Each scene shows the same named points in several views. A view is turned or mirrored, and shifted as a whole, has a little noise and may leave points out.
In the rows, 128 means zero.

Scene 1
View 1
<123>: [129 127 133 114 142 191 156 118 123 119  99 128 173 105 131 122 145  70
  87 115 123 152]
<227>: [127 116 139 115 136 180 144 114 131 121  90 102 169 128 128 134 109  88
  82 133 114 131]
<48>: [130 136 126 113 148 194 158 118 120 118 102 138 175  99 133 116 162  64
  93 108 128 166]
<83>: [143 118 119 116 105 144 107 121 151  99  56  49 145 185 110 147  57 124
  77 176 112  91]
<198>: [133 111 138 117 122 164 132 117 136 113  81  82 160 149 117 142  84 102
  72 149 114 107]
<183>: [152 104 146 126  82 139 116 127 135 101  81  67 149 164  90 156  58 105
  45 158 137  58]
<241>: [140 109 145 119 109 162 134 122 130 110  94  93 159 137 106 144  93  89
  60 138 130  96]
<20>: [130 156  99 108 155 196 156 120 127 107  88 138 172 103 141 104 181  66
 111 112 125 190]
<4>: [124 122 115 108 145 172 123 111 152 113  55  62 159 171 136 136  80 122
 103 168  87 138]
<23>: [150 128 126 122 106 160 136 126 127 103  92 105 158 129 107 132 119  80
  66 131 141 111]
<56>: [128 105 163 119 131 190 160 118 111 129 119 132 177  93 117 137 128  61
  63 106 133 120]
<95>: [147 122 115 117 102 141 108 122 151  96  55  50 144 184 108 146  61 124
  76 177 114  92]
<187>: [119 140 108 105 163 192 146 113 140 114  73 107 171 132 149 115 139  93
 115 135  99 181]
<143>: [127 119 153 117 142 200 171 117 107 128 125 154 184  78 126 124 161  49
  73  92 137 147]
<215>: [137 124 135 118 124 175 144 121 125 112  96 112 166 121 117 131 122  80
  76 126 129 127]
View 2
<198>: [103 121 152 150 136 139 145 145  84 137 130 124 135 136 117 113 158 127
 116 112 145 121]
<48>: [138 179 208  92 123 104 147 123  97 167 178 125 152 113 136 120 172 142
  73 159 140 172]
<227>: [119 138 182 139 138 127 147 138  91 147 151 125 144 132 123 115 167 133
 102 129 152 137]
<56>: [156 178 195 127 154 112 148 124  69 145 146  95 165 127 141 116 177 146
 105 150 144 150]
<20>: [124 169 220  84 108 104 148 126 123 183 201 150 142 108 129 125 170 135
  55 158 148 179]
<23>: [112 153 149 109 120 125 140 136  74 143 129 113 140 123 128 112 154 134
 105 129 123 142]
<83>: [ 63  88 111 155 118 156 139 163  89 131 110 138 113 139 102 111 140 115
 125  85 137 101]
<95>: [ 61  90 108 150 114 155 138 163  88 131 109 139 114 138 102 111 139 115
 124  87 135 103]
<215>: [121 153 171 119 129 121 144 133  85 149 145 117 144 125 128 115 163 136
  99 133 138 144]
<123>: [135 165 203 113 132 113 147 131  96 160 169 126 150 120 132 120 172 138
  83 150 149 158]
<241>: [113 140 146 138 137 134 143 141  69 132 120 107 143 132 126 110 157 133
 121 118 135 126]
<187>: [107 135 210 116 115 119 149 138 132 176 197 163 132 118 117 124 166 126
  68 139 160 157]
<4>: [ 81  95 163 161 126 148 148 156 112 149 151 154 120 137 105 118 156 118
 104 103 162 117]
View 3
<241>: [132 113 131 101 108 171 121 156 120 113 135 125 106 144 132 109 131 118
 154 113 147 136]
<143>: [123  65  69  33  65 145 155 147 121 100 135 117  98 113  69 102  95 124
 173 166 162 109]
<23>: [128 106 118  84 102 201 132 153 119 119 131 118 115 133 122 100 130 118
 157 131 150 136]
<215>: [130  96 116  71  89 174 143 159 118 117 127 108 116 136 114 105 124 121
 167 135 151 126]
<83>: [142 141 184 131 123 193 120 173 115 133 118  97 136 175 180 116 164 117
 156  81 136 147]
<4>: [142 116 180  94  91 154 155 185 111 131 106  64 148 177 160 125 154 126
 180  98 139 125]
<198>: [136 114 149 101 103 162 130 166 117 119 127 107 118 157 142 117 138 120
 163 104 144 133]
<123>: [128  80 102  46  72 159 161 159 118 114 123  94 118 131  96 107 115 124
 178 148 155 114]
<183>: [137 139 156 138 135 193  96 154 121 119 143 143 103 155 163 111 146 111
 139  86 143 156]
<48>: [124  72  86  31  64 177 168 156 118 115 121  92 122 120  83  99 113 126
 179 165 158 111]
<187>: [133  84 136  41  62 158 182 180 112 127 100  52 150 153 115 115 132 130
 192 142 148 106]
<20>: [123  69  97  14  52 184 190 167 114 127 105  62 143 127  85  98 122 131
 193 174 156 104]
View 4
<56>: [175 144 137  99 125 150 168  33 111 138 160 118  87 117 128 148 158  86
 122 152  86 104]
<123>: [153 147 118  95 140 165 157  45 137 132 145 122 100 119 149 145 134  65
 147 147  87  93]
<23>: [127 138 126 101 135 136 135  62 122 119 136 141 112 129 129 133 121 112
 106 143  73 107]
<20>: [154 158  83  90 155 183 145  45 159 130 135 126 103 117 176 150 111  32
 178 136  81  81]
<4>: [ 45 119 143  82 145 157 157  92 152  98 128 125 139 138 139  98 105 107
 129 159 109  98]
<83>: [ 41 113 151  95 135 124 130 102 130  93 122 147 144 145 118  96  98 155
  85 154  86 116]
<241>: [117 128 146 101 127 129 144  64 113 117 142 136 113 132 117 127 131 126
  94 151  80 114]
<95>: [ 44 114 146  95 136 120 124 102 129  92 119 152 143 143 118  99  95 154
  85 150  83 117]
<198>: [ 93 125 149  94 130 137 149  75 125 110 137 132 121 132 124 115 126 123
 105 155  92 109]
<143>: [200 155 115  98 134 164 166  22 122 146 159 117  80 112 148 161 157  54
 146 146  83  95]
<183>: [ 88 118 159 105 121 103 126  82 100 105 134 151 125 140  98 113 122 170
  58 150  72 128]
<48>: [171 155 100  95 144 166 148  37 138 136 146 126  94 117 158 155 130  52
 154 136  76  90]
<215>: [134 140 126  97 135 147 145  55 125 123 144 133 107 126 135 137 128  94
 122 145  80 103]
<227>: [117 134 137  92 135 154 161  59 131 119 142 123 112 126 136 127 131  94
 126 154  94 101]

Which points are out of place in each view (at most two, in the order of its rows)? Write none if all are in place.
view 1 -> <48>
view 2 -> <187>, <4>
view 3 -> none
view 4 -> <23>

Scene 2
View 1
<148>: [113 114  93 162 176  93 151 133 160 170 174 151 116 127 120 120 142 104
 139 164 109  53]
<174>: [102 134  98 147 124  81 139 121  93 144 166 167 120 139 124 113 127 103
 152 135 113 153]
<171>: [134 140 145 114  94 110 111 105 123 124 171 167 127 122 129 134 181  90
 169 138 129 114]
<155>: [127 123 109 136 133  99 111 112 144 156 164 158 112 126 135 123 153 103
 149 151 129  92]
<18>: [120 131 121 141 134 100 144 126 136 142 176 161 127 123 117 128 163  95
 158 152 111  82]
<126>: [ 90 131  91 171 163  79 186 148 110 151 183 163 130 136 100 115 125 100
 149 151  86 103]
<189>: [105 137 112 149 136  90 161 133 112 139 178 165 132 131 109 121 146  96
 157 145 102 107]
<42>: [124 105  79 152 166  93 105 113 169 185 154 150  94 128 145 115 132 115
 129 163 137  68]
<214>: [137 120 111 124 116 101  83  96 146 158 154 157 102 125 151 123 155 107
 146 145 147 106]
<71>: [114 132 115 146 139  96 152 130 130 142 177 161 127 128 114 126 154  94
 156 149 106  90]
<37>: [107 110  69 163 168  81 121 121 144 183 156 153  99 136 137 109 113 117
 128 156 124  96]
<85>: [115 122 100 150 150  93 137 123 141 159 169 157 115 128 125 121 144 102
 147 156 117  85]
View 2
<85>: [124  64 134 144 149 127 125 167 137 101 125 113 143 120 133 148 128 130
  95 123 133 100]
<37>: [143  52 130 146 145 138 118 181 159 116 130 130 166 108 143 140 103 132
  89 154 158  99]
<174>: [108  94 112 145 127 118 149 176 155 128 136 122 151 136 122 105 133 134
 103 107 137 113]
<18>: [109  71 136 141 151 122 130 159 122  93 123 100 130 130 126 153 143 130
 100 101 118 107]
<126>: [108  61 131 122 143 141 151 171 168 105 173 100 161 131 123 155 132 129
  99 122 138 149]
<171>: [ 97 105 124 158 140  99 135 155 102 103  95 107 109 141 117 120 155 133
 108  71 103  82]
<148>: [130  45 144 136 157 139 118 166 140  91 133 108 149 114 136 170 123 129
  93 135 138 109]
<42>: [153  47 138 155 152 132 100 175 135 105 100 135 151 100 147 145 104 129
  88 152 152  72]
<155>: [125  75 131 155 146 118 119 164 122 106 102 120 134 120 133 133 128 131
  99 114 128  81]
<71>: [109  73 135 137 150 125 136 162 133  98 134 101 136 133 125 151 141 129
  99 104 122 115]
View 3
<155>: [122 133 122 144  83 124 109 134 111 152  93 154 132 116 157 152 108 160
 120 121  98 104]
<148>: [154 120  82 143 101 127 127 118 113 174 127 144 137 115 186 166 114 157
 107 125 115 107]
<37>: [149 135 105 121  82 144  98 144 108 170 141 130 114 125 181 143 111 145
 134 108 131 115]
<174>: [117 130 105 109 137 154  92 140 112 175  93 150 121 134 132 131  67 136
 139 121  89 112]
<189>: [127 118  87 133 137 134 122 116 118 175  90 159 141 120 150 157  86 152
 112 133  87 106]
<214>: [107 142 148 144  58 124  96 146 110 137  80 156 126 117 145 142 108 161
 132 114  97 103]
<18>: [126 121  96 147 115 123 125 117 117 164  87 162 142 114 155 162  98 160
 109 133  88 103]
<126>: [151 114  58 116 156 150 121 115 115 196 124 144 132 125 167 154  80 140
 116 131 104 114]
<71>: [131 121  90 138 124 130 125 117 116 170  94 159 141 118 157 160  91 156
 108 133  91 105]
<42>: [147 137 117 140  53 127 107 141 105 156 133 135 122 116 189 153 130 159
 127 111 132 110]
View 4
<18>: [143 143 141 113 122 159 152 146 129 124 169  79  91  77 114 122 108  93
 145 148 114 118]
<214>: [194 150 151 139 108 145 138 124 129  85 155  89  93  84  98 125 119 117
  98 129 143 121]
<71>: [138 137 134 118 118 157 149 152 128 130 172  70  88  82 115 124 110  91
 149 155 116 114]
<171>: [162 137 156 120 100 145 155 133 123 100 181  99  96  85  96  91  84 115
 122 125 101 148]
<37>: [173 141 121 150 121 152 128 147 130 117 145  49  83  93 120 161 152  95
 124 166 170  77]
<189>: [131 124 128 124 110 152 147 159 122 134 180  64  84  95 115 120 106  91
 156 160 114 113]
<85>: [154 144 131 126 123 158 144 145 130 123 159  66  89  80 119 138 127  92
 139 156 136 101]
<155>: [171 148 141 128 119 152 143 136 129 106 158  80  91  80 110 130 120 102
 120 142 136 112]
View 5
<189>: [133 113  90 126 142 100 122 135 122  91 130 122 117 135 126 123 117 124
 137  88 143  95]
<214>: [140 180  96 173 146 101 101 102 121 111 129 152 130 115  89 143 135 113
  97 102  90 113]
<37>: [152 152  99 161 171 138 110 142 147 109 168 127 126 159 107 134 138 118
 117 102 127 156]
<174>: [151 149 103 148 150 106 113 151 126  75 132 115 144 124 107 129 127 123
 160  97 141  84]
<42>: [143 156  92 168 167 132 107 116 142 126 165 143 114 155 105 139 137 113
  85 102 107 167]
<126>: [139  88  90 116 155 123 130 161 135  86 152 104 114 159 141 117 117 127
 156  86 171 116]
<71>: [129 114  87 130 139 102 120 124 121 101 130 130 112 135 124 126 118 121
 121  88 132 105]
<18>: [125 118  85 132 135  98 121 112 119 106 127 137 108 131 123 127 118 119
 112  86 125 104]
<148>: [131 108  84 135 153 122 123 124 134 117 156 133 101 161 130 128 124 120
 102  89 134 148]
<171>: [127 150  90 146 122  73 110  97 104  96  98 147 125  97 106 133 118 117
 113  91 103  68]
<85>: [134 129  89 144 150 113 116 124 131 108 144 132 113 144 119 130 124 119
 110  92 127 128]
<155>: [133 149  90 155 145 106 110 109 124 111 134 142 119 130 108 135 128 116
 101  97 108 119]

Which points are out of place in each view (at most two, in the order of its rows)? Write none if all are in place.
view 1 -> <148>
view 2 -> <37>, <174>
view 3 -> <189>
view 4 -> none
view 5 -> <126>
